The views of a scene show one set of named points, each view turned or mirrored, shifted and resized as a whole, with a little noise and some points left out.

Scene 1
View 1
k721: [ 16   7 -10 -11  26  13   2   9  14  19   6  13  -3   5   3  -4  -2  27
 -16   0  13  12  15  -9   1   9   9  10 -13   6  10 -12  -3  -9]
k188: [ -4  14 -18 -12  37  11  10  14  19  13  16  21  -6   3 -13  -2  -5  25
 -25   0   5  14  30  -8  14   0 -14   9 -17  13  13  -8  -4 -26]
k821: [ -3   1 -10  -3  12  20  15   3   5  16   9  15  -3  -7   8  -4   1  10
  -6  -7  12  10  -8   2  -3 -11  -8   7   2   3  12  -2   0  -6]
k504: [ -8   4 -15   1   9  15  17  -1  -8   3   9  16   2 -11  -1  -3  -5  13
  -5  -6   2   5  -4   1   2 -20 -15   2   4   7   7   3  -1  -7]
k652: [ 15  -3  -7   0  -2  15   7  -5 -14   7  -3   5   5  -8  15  -6  -3  16
   5  -7   8   2 -19  -1 -12  -8  10   4   6  -1   4  -2  -1  10]
k845: [  9  -4  -6  -1   1  20  10  -2  -5  15   1   8   1  -8  17  -6   0  11
   2  -9  13   6 -21   1 -11  -8   7   6   7  -2   8  -2   1   7]
k40: [-15   8 -19   5   5  11  19  -6 -21 -11   8  15   7 -17  -9  -2 -11  12
  -1  -6  -8   0  -3   2   6 -30 -25  -2   7   9   4   8  -4 -10]
k191: [ -8   5 -17   3   4  13  17  -5 -18  -6   6  13   6 -15  -4  -3  -8  13
   0  -7  -3   1  -6   1   2 -25 -17  -1   8   7   4   5  -3  -5]
k647: [16  2 -9 -3  6 13  5 -1 -8  8  0  7  5 -4  7 -4 -5 21 -2 -4  7  3 -5 -5
 -6 -3  9  4 -1  2  5 -5 -3  3]
k104: [ -6   9 -17  -3  18  11  14   4  -2   3  11  17   1  -7  -7  -2  -7  18
 -12  -3   1   7   9  -2   8 -15 -16   3  -3  10   8  -1  -3 -14]
k714: [-22   5 -17   1  11  17  24   2  -4   4  14  19  -1 -14  -5  -2  -4   6
  -8  -8   2   8  -4   5   6 -28 -28   3   6   8  11   6  -1 -15]
k786: [ -2  13 -20  -1  16   5   9   0 -13  -9   8  15   8  -7 -17  -1 -14  25
 -10   0  -8   0  17  -5  11 -15 -15  -1  -6  12   2   0  -7 -15]
k192: [  7  -2  -6  -6  11  21  10   4   8  22   4  11  -4  -3  16  -5   2  13
  -5  -6  17  11 -11  -1  -9  -2   6  10   0   0  12  -5   1   2]
k41: [ 16   8 -13  -3  11   6   2  -1 -13  -3   1   9   8  -4  -5  -3 -11  28
  -5   0  -1   1   9  -9   1  -3   4   1  -6   7   1  -5  -5  -3]
k374: [ -3  11 -21   3   7   5  12  -6 -24 -16   5  12  11 -13 -16  -2 -15  21
  -3  -2 -12  -3   7  -3   7 -24 -17  -5   2  11   0   4  -7  -9]
k948: [-12   6 -18   5   2  12  19  -7 -21  -9   7  14   6 -16  -7  -3 -10  11
   1  -7  -6  -1  -7   3   4 -30 -22  -2   9   8   4   8  -3  -7]
View 2
k40: [ 11  16 -10  -4  -9 -19  17  20   7  23   3  12  10  13  30  -5  -5  -2
  -3   8   4  -6  -3  -1 -13 -16   1   2  -7  10  -5  10  -5 -18]
k948: [ 10  14  -8  -3  -9 -16  17  20   7  21   5  11  11  12  31  -7  -4  -3
  -2   8   3  -3  -2   0 -11 -15   2   5  -6   8  -5  10  -5 -18]
k504: [  5  11  -7  -3  -6 -13  15  18   2  14   1   7   5  12  25  -2  -2  -2
  -2   4   0  -1   0   3  -9 -15  -3  -1  -3  11  -5   4  -1 -16]
k652: [ -6  -1  -4  -1  -7  10   5   7   7  -9   2   9  10  11  20 -13   7 -13
   2   0  -7  17   2  10  -1 -10  -5  10  -1  -9  -7  -1   1 -17]
k191: [  7  12  -8  -3  -9 -12  15  17   6  16   3  10  10  12  27  -6  -3  -4
  -1   5   1   0  -2   1 -10 -15   0   4  -5   7  -5   8  -4 -17]
k41: [ -2  16 -19   0   2  -1   6   2   8   4  -5  11   2  22  13   3   1  -5
  -4   1  -7   3  -1  11  -3 -19  -5  -1 -11 -12  -7  -1  -1 -19]
k786: [  6  23 -20  -1   2 -15  13   9   6  18  -6   9  -2  22  16  10  -5   3
  -6   3  -2  -9  -3   6  -8 -22  -4  -8 -11   2  -6   2  -1 -18]
k188: [  0  13 -15   0  14 -14  13  11 -10   6 -16  -7 -21  23   4  21   0   8
  -7  -5  -6 -10   4  12  -4 -24 -17 -26  -2  18  -5 -17   9 -14]
k845: [ -7  -7   3  -3 -10   9   7  14   2 -10   4   5   9   7  23 -16   8 -14
   4  -1  -5  20   4   8  -2  -7  -5   9   5   0  -7  -2   2 -16]
k647: [ -6   5 -10  -1  -2   6   6   5   5  -5  -2   8   5  15  16  -5   5  -9
   0   0  -8  11   1  11  -2 -14  -6   3  -4  -8  -7  -3   1 -17]
k714: [  9   8  -2  -4  -7 -20  19  25  -4  17   1   1   1  10  28  -2  -4   0
  -2   4   4  -5   2   1 -10 -14  -4  -5   2  24  -3   2   0 -15]
k192: [ -8  -6   0  -2  -3   6   8  13  -4 -12  -2   0  -1   9  16  -7   8  -9
   2  -4  -7  15   6  11   0 -10 -10  -1   5   5  -7 -10   6 -15]
k374: [  9  23 -19  -2  -4 -16  14  11  11  23  -1  15   8  19  23   1  -6   0
  -5   7   0  -7  -5   3 -11 -21   1   1 -13  -1  -5  10  -6 -19]
View 3
k41: [ -1  -1  -5   1   9   8  -5 -12  -2   4   2  -5  15  -7  -6   2  -9   2
  20   6   5 -13   1  -8  -3   2  19   8   4  -5   5  -3   7   1]
k714: [ -3   5  -5 -13 -14 -22   7   1  -5  10   9   8  13  -9  -1   3  16 -10
  -5  17   9  -4  -1   0  -6  11   4  11 -12  17  10   4   5  15]
k647: [ -2 -11  -2   2   7   6  -7 -11  -3   2  -5  -9   7  -9  -8   4  -3  14
   7   1   6 -16   2  -4  -4  -6  14   1   1  -7  -1  -2   7  -7]
k786: [  0  12  -9  -3   3   2   0  -9  -3  11  11   3  23  -6   0   0  -7 -17
  23  13   5  -7  -1  -8  -5  15  20  15   4   4  12   0   7  14]
k192: [ -6 -21  -3   5   2  -2  -5  -4  -3   4  -6  -3   3 -12  -5   1   6  15
 -12  -4  14 -14   3   8  -4  -4   2  -5  -7  -3  -6   7   8 -12]
k504: [ -1   4  -4 -11  -8 -13   2  -4  -4   7   6   1  13  -8  -6   5   9  -4
   5  14   5  -8  -1  -4  -5   5  10  10  -6  10   9  -1   5  11]
k191: [  0   7  -3 -16  -8 -13   4  -7  -5   5   5  -4  12  -7  -9   9   9   0
   8  19   0  -9  -1  -9  -6   0  13  12  -6  10  11  -6   3  12]
k821: [ -5 -12  -3  -2  -4  -9  -1  -2  -4   7   0   2   7 -12  -2   1  10   6
 -10   2  13  -9   1   7  -5   2   3   1  -9   5   0   8   7  -3]
k40: [  2  13  -3 -19 -10 -17   6  -6  -5   6  10  -1  14  -5  -8   9  10  -8
  12  24  -2  -7  -3 -12  -6   5  15  16  -6  14  15  -7   2  18]
k188: [ -9  -3 -13  17   6   4  -3  -2  -4  21  15  23  29 -10  18 -15  -7 -30
   6  -6  27  -2   1  14  -3  38   8   9   1   4   3  23  14   5]
k104: [ -3   3  -7  -2  -2  -6   1  -4  -4  11   9   7  19  -9   2  -2   2 -12
   7   8  11  -6   0   0  -5  15  11  10  -2   6   8   5   7   9]
k374: [  3  16  -5 -13  -2  -5   2 -11  -5   7  10  -3  19  -4  -7   7  -1 -10
  26  20  -3  -9  -3 -16  -5   6  21  18   2   8  16  -9   3  18]
k721: [ -7 -17  -9  20  14  14  -9  -8  -3  10   0   5  16 -11   5  -8 -11  -2
   4 -12  21 -11   3  10  -2  13   9  -1   4  -9  -6  13  13 -12]
k652: [  0 -13   1  -5   3   0  -5 -11  -2  -3  -9 -15   0  -9 -16   9   3  25
   1   5   0 -19   1  -6  -5 -18  11  -1  -3  -5  -1  -7   4  -9]
View 4
k504: [ 17 -10 -13   9  -5  -6  -2  -5  -2   4  -5   3   8  16   8   0   3   3
   1  21   0  -4   4   0  -4   2  -4  11 -29   4   8   2   5   1]
k192: [  4  -8 -10   5   8   6  -3 -12  -1  -2  -3   9   8   2   2  17  -7   3
  -5  11   6  -1 -19  -9  -2  10   5 -12  -5   2  13   1   1   2]
k191: [ 18  -8 -13   9  -6  -5   1  -4   2   5  -4   2  10  17   9  -3   3   2
  -2  20   0  -3   3   1  -3   1  -6  15 -29   7   8   2   6   1]
k652: [  7   0  -8   4   6   8   8  -8  12  -2   2   1  14   8   3   5  -2  -1
 -11  11   1   1 -21  -5   1   8  -2   3  -4  15  18   2   2   3]
k786: [ 18 -13  -1   6   1 -15  -5  -8   4   9  -7   5   5  23  10  -7   3  -3
 -14  15   0   5   8   3  -3   0 -10  19 -43  -5  -8   4   7   4]
k41: [ 10  -6   4   2  11  -7   0 -12  13   6  -2   5   9  18   6  -2   0  -6
 -23   9   1   8  -9  -1   0   6  -8  12 -25   0  -3   4   5   6]
k104: [ 16 -15  -7   8   0 -11  -8  -8  -5   6  -8   8   4  17   9   4  -1   2
  -5  16   3  -1   6  -1  -4   2  -2   8 -34  -7  -3   4   5   3]
k647: [  7  -4  -2   3   9   0   1 -11   9   1  -1   5  10  11   4   6  -2  -3
 -16   9   2   4 -17  -4  -1   9  -3   3 -13   4   7   3   4   4]
k714: [ 20 -15 -20  13 -11  -8  -5  -4 -12   4  -7   5   5  15  11   3   0   8
  11  25   2  -8  11   0  -6  -2  -1   8 -34   1   8   1   6  -1]
k845: [  7  -2 -15   5   4  10   5  -9   3  -4   0   3  13   4   2  12  -4   3
  -4  13   3  -3 -22  -7  -1   9   2  -6  -1  13  21   0   1   1]
k948: [ 21  -6 -17  12 -10  -5   5  -1   2   4  -2  -1  11  20  11  -7   6   4
   3  23  -2  -5   7   4  -4  -2  -9  20 -32  13  12   2   6   0]
k374: [ 20  -6  -6   8  -5 -12   3  -4   9   8  -3   0  10  25  12 -13   8  -2
 -11  19  -3   2   8   5  -2  -1 -13  26 -39   7   1   3   8   3]
k721: [  4 -17   6   0  17  -7 -15 -19  -1   4  -8  15   1   9   3  16 -10  -3
 -21   5   7   8 -13  -9  -3  10   3 -10 -21 -18 -10   5   3   6]
k821: [ 11 -12 -13   8   2  -1  -6 -10  -7   1  -5   8   6   7   5  13  -5   5
   1  16   5  -4  -7  -6  -4   6   4  -5 -17  -2  10   2   4   1]

In a view up to two points have been moved. Name them for each view, in the order of its rows, or write -.
view 1 | k504, k845
view 2 | k652
view 3 | k41, k188
view 4 | k192, k191

Scene 2
View 1
k581: [ -9   3   0   2   1 -10  24   4  -4   7  -5   2 -15  -3   1   8  -4  -5
 -10   4   5   2  16 -23  -5  -7   0   9  -8  11   9  -9   6   0]
k805: [  7   9   6  -5   2 -16  11  14  -1  -6   3   5 -13   6  -5  -1  -3   3
  -5   8  -6 -23   5 -12  -6 -12  -3   8  17   1  -5  -3   3   3]
k32: [ -2   0   0   9  -3  -8   6   5   5   1  -6   7 -19   1   0  14  -4  -7
  -5  -2   3 -12  11 -13  -8 -12  -9   0  -5   7   1  -6  -3  -7]
k480: [ -1   7   7 -10   8 -19  27   9  -6   1   2  -3  -8   4   0  -9   1   0
  -4  13   0  -3   7 -21  -5  -6   6  14  12   1  -1  -5  10  10]
k484: [ -4  -6  -4  20  -9  -2  -4   0  12   4 -11  11 -25  -1   2  27  -7 -14
  -5 -10   8 -12  15  -9 -10 -14 -15  -8 -17  10   2  -6 -11 -16]
k720: [  2   1   7  -1   5 -19  11   7   4  -3  -1  -1 -13   8   1  -5   3  -6
   5   9   1 -10   0 -11  -9  -9   0   6  14  -4 -14   0   1   4]
k757: [  4   6   3   2  -2 -11   6  11   2  -4  -1   9 -17   4  -5   9  -5  -1
  -7   2  -3 -22   9 -11  -6 -13  -7   4   7   5  -1  -5  -1  -4]
k236: [ -4  -4   6   3   5 -17  13   1   6   1  -4  -3 -14   6   6  -2   5 -11
   8   8   6   0   0 -13 -10  -7   0   3   6  -5 -16   1   0   3]
k198: [  4  -2   6   5   2 -16   2   5   8  -3  -3   2 -17   7   2   3   2  -9
   6   5   2 -14   0  -6 -11 -11  -6  -1  10  -5 -17   1  -5  -2]
k670: [ -9  -7  -5  21  -9   0   1  -3  10   7 -13  10 -25  -4   4  30  -7 -16
  -7 -11  11  -4  18 -13 -10 -12 -13  -7 -24  13   6  -8  -9 -17]
k935: [  5   4   4   4  -2 -11   4  10   3  -4  -1   8 -18   4  -3   9  -4  -3
  -5   2  -2 -21   8 -10  -7 -14  -8   2   7   4  -3  -5  -3  -5]
k627: [  4  -2   4   6   0 -13   0   6   8  -4  -3   5 -18   7   0   6   0  -8
   4   3   1 -17   3  -7 -10 -12  -8  -1   8  -2 -13   0  -5  -4]
k222: [-13  -9   3   7   6 -17  21  -7   5   9  -9  -8 -14   2  12   0   7 -17
   9   7  15  18   3 -18 -11  -2   5   4  -7  -2 -12   0   1   4]
k818: [  1  -4  10  -3  11 -25  14   3   6  -3  -1  -7 -10  11   5 -14  10  -9
  15  14   5  -1  -8 -10 -12  -7   5   7  20 -12 -25   6   2   9]
k778: [ -7   7   5  -9  10 -19  35   6  -8   5   0  -5  -8   0   3  -9   2  -2
  -4  15   3   8   8 -27  -5  -2  10  17   6   4   2  -6  13  12]
View 2
k480: [-10  -6   0   9  11  -2  18   6   6  -9 -19  -5  -4  -8 -14  -6   2   5
   6   7  10  -6   4   2 -12   0  -2   8 -12   2 -18  -8  12  -7]
k670: [ -2   5  -3  -9 -10   3 -15 -13  31   4   2  -5   7  -4  -7 -23  16  11
  15  29 -16   1  -9  -1 -11 -16  30   3   5  -6   1  -8   9 -15]
k627: [ -6 -14  -2 -10   2  -1  -7  -4   6  -4  -3 -12   4   1   1 -10   4   6
   6  15  -5   2  -4   1  -7   0   5  -7  -1   6 -15  -6  15 -14]
k805: [ -9 -14  -6  -1  10   2  -1   6   1  -6  -8 -11   7  -4  -1  -8   4   4
   9   8   4  -4   4   0 -17   4   1  -5  -4   6 -16 -13  20 -14]
k198: [ -6 -14   0  -7   2  -3  -2  -5   5  -5  -6 -12   0   1  -2  -8   3   7
   4  15  -3   2  -5   1  -5   0   2  -4  -4   6 -17  -4  12 -12]
k935: [ -6 -10  -5  -4   5   2  -6   1   8  -3  -5 -10   8  -4  -1 -13   7   5
  10  13  -1  -3   0   0 -16  -1   9  -4  -1   4 -12 -12  18 -14]
k484: [ -2  -1  -4 -12  -8   2 -19 -12  25   4   3  -8   9  -2  -3 -22  14   9
  14  26 -15   1  -9  -1 -12 -12  26  -2   5  -2  -2  -9  12 -16]
k720: [ -8 -14   1  -3   6  -3   5   0   2  -7 -11 -11  -2  -1  -4  -6   0   6
   4  11   1   0  -2   1  -6   2  -2  -1  -8   6 -20  -4  13 -11]
k32: [ -5  -3  -4  -4   0   1  -7  -5  17  -1  -3  -8   6  -4  -5 -15  10   8
  11  18  -5  -2  -3   0 -13  -7  16   0   0   0  -8 -10  13 -13]
k222: [ -5  -2  10  -2  -5  -8  14 -12  18  -6 -14  -6 -13  -1 -17  -9   3   9
   1  23  -5   3 -11   2   7  -9   5  10  -9  -1 -15   5  -1  -6]
k818: [ -8 -19   7  -5   4  -9  12  -4  -3 -11 -14 -12 -10   3  -5  -1  -4   6
  -3  11   2   2  -5   2   4   4 -11  -1 -11   9 -26   2   7  -9]
k778: [-10   0   2  13   9  -3  25   5  11 -10 -22  -2  -9 -10 -21  -7   3   6
   6  10  10  -6   3   1 -10  -3  -1  14 -14  -2 -18  -7   7  -5]
k757: [ -7  -9  -7  -2   7   3  -5   2   8  -3  -5  -9   9  -6  -2 -13   8   5
  12  11   0  -4   2   0 -18  -1   9  -3  -2   4 -11 -14  19 -15]
View 3
k581: [  7 -16  -3   5  38 -13  -5  -9   8   6 -12   3  -5 -15  15   0   0   6
   8  10   5 -24   4  -9  -5  17  -9  18   1  -4  -7   6   9   4]
k236: [ 12 -10  11   6  22  -3   0   0  -3  -5 -10   1   6  -4   8  -5   2   5
  -1  -4 -10 -12   5 -13  -6  11  13  12   2  11   6  16   7   8]
k32: [ -9 -14   1  -3  22 -11  -9  -9   2   0   1   0  -1 -13  11   4   3  14
  -6   8  -1 -22   5   0  -3   7  -1  12   0  -8  -6  15  11  10]
k757: [ -9 -13  10  -1  15  -2 -12 -11   0  -2   2   0  -8 -11   6   2   2  10
  -1  -3  -3 -20   8  -3   6   5 -12  22  -1  -8   1  18  11  12]
k480: [ 20 -13  11   9  28   2  -3  -6   2   0 -19   4  -9  -9   7  -8  -3  -2
  14  -9  -3 -16   7 -19   2  17 -13  31   2   5   7  10   6   4]
k222: [ 20 -10   0   8  37 -13   5   4   2  -2 -17   4  13  -5  16  -6   1   4
   1   7  -5 -15   2 -16 -15  18  23   4   4  14   0   8   4   4]
k627: [ -7 -11  14  -1  11  -2  -7  -5  -4  -7   3   0   2  -6   5   1   3  11
  -9  -5  -9 -14   7  -3   1   4   6  13   1   2   4  21   9  13]
k778: [ 28 -13   5  13  38  -2   0  -5   6   3 -24   5  -7  -9  11  -9  -4  -4
  20  -4   0 -18   5 -22  -3  23 -11  29   2   7   4   5   5   1]
k720: [  9 -10  16   5  15   3  -3  -3  -4  -6  -8   2   0  -4   4  -5   1   4
   1 -11 -10 -12   6 -13   1   9   3  20   1   7   9  18   7  10]
k818: [ 21  -7  21   9  16   6   2   4  -7 -10 -14   3   6   1   3 -10   0   0
   1 -17 -17  -5   6 -20  -3  11  17  17   3  19  16  19   3   9]
k198: [  0 -10  14   1  14  -2  -4  -2  -5  -7  -3   1   4  -5   6  -2   2   8
  -7  -7 -11 -13   7  -8  -2   6   9  13   2   5   6  20   8  11]
k670: [-20 -15 -12  -7  31 -25  -9 -10   6   2   7   0   8 -16  19  10   7  22
 -16  26   4 -28   5   9 -12   6   9  -5   2 -11 -18  12  13  10]
k484: [-23 -14  -6  -7  23 -20 -11 -10   3  -1  11  -2   7 -14  15  10   7  21
 -18  20   1 -25   5   8  -7   4   7  -1   2 -12 -14  16  14  12]
View 4
k805: [  8  -6   2   7 -12   1  13  -2   2   0   4  -1  11   1  -2  13  -4   2
   6  -4  10   7  11  -1   2  -2 -10   3  11   4  -1  -6  -8  -4]
k198: [  5  -3   4   3 -11  -1  10   5  -4   0   4  -8   9  -3  -2   8   1  -6
   6   5   5   4   1  -3  -2   0 -10   2   7   4  -1  -3  -2  -3]
k581: [  8  -2   2   3 -19   3  13   0   1   0   7  -2  11  -7   7  -4   2   1
  -3 -10  -1   1   9 -14  -6 -14 -12   9   0   2   5  -4  -9   0]
k757: [  2  -3   1   6 -14   0  11  -3   2  -2   4   1   9   3  -2  11   1   1
   7  -1   7   5   8  -4  -4 -10 -12   7  10   3   0  -5  -8  -2]
k222: [ 12  -2   6  -1 -14   2  11  12  -9   2   8 -15   9 -15   6  -8   3  -9
  -4   0  -5  -1  -3 -13  -4  -1  -8   0  -5   3   4  -2  -2  -2]
k236: [ 10  -4   5   2 -11   1  11   8  -6   1   6 -12  10  -8   1   3   0  -7
   2   2   2   2   1  -6  -1   2  -9  -1   3   4   1  -3  -3  -3]
k484: [-12   7   2   1 -17  -5   7  -2   1  -6   6  -2   6   2  -1   1  13  -8
   7   8  -1  -2  -5 -12 -17 -20 -14  15   3   2  -1  -2  -4   1]
k778: [ 21  -9   3   4 -17   7  16   4  -2   4   7  -6  13 -12   9  -3  -7   4
  -5 -15   1   4  14 -10   4  -3  -9  -1  -1   3   6  -5 -10  -3]
k480: [ 18  -9   3   5 -15   5  15   3  -1   3   6  -5  13  -8   5   3  -7   4
  -2 -12   5   5  13  -5   5  -1  -9  -1   4   3   3  -5  -9  -3]
k935: [  1  -2   2   5 -14  -1  11  -2   1  -2   4  -1  10   3  -2  10   2   0
   7   1   6   4   6  -4  -5  -9 -12   7   9   3  -1  -4  -6  -2]
k818: [ 16  -8   7   3  -8   2  13  12  -9   3   5 -15  11 -10   0   8  -5  -7
   2   3   5   5   2  -1   6  13  -6  -7   5   5  -1  -4  -1  -6]
k720: [ 11  -6   4   4 -11   1  12   5  -4   1   4  -8  10  -5   0   9  -2  -3
   4   1   6   5   5  -2   2   3  -9  -1   7   4   0  -4  -4  -3]

In a view up to two points have been moved. Name them for each view, in the order of its rows, or write -.
view 1 | k198
view 2 | k805
view 3 | -
view 4 | -
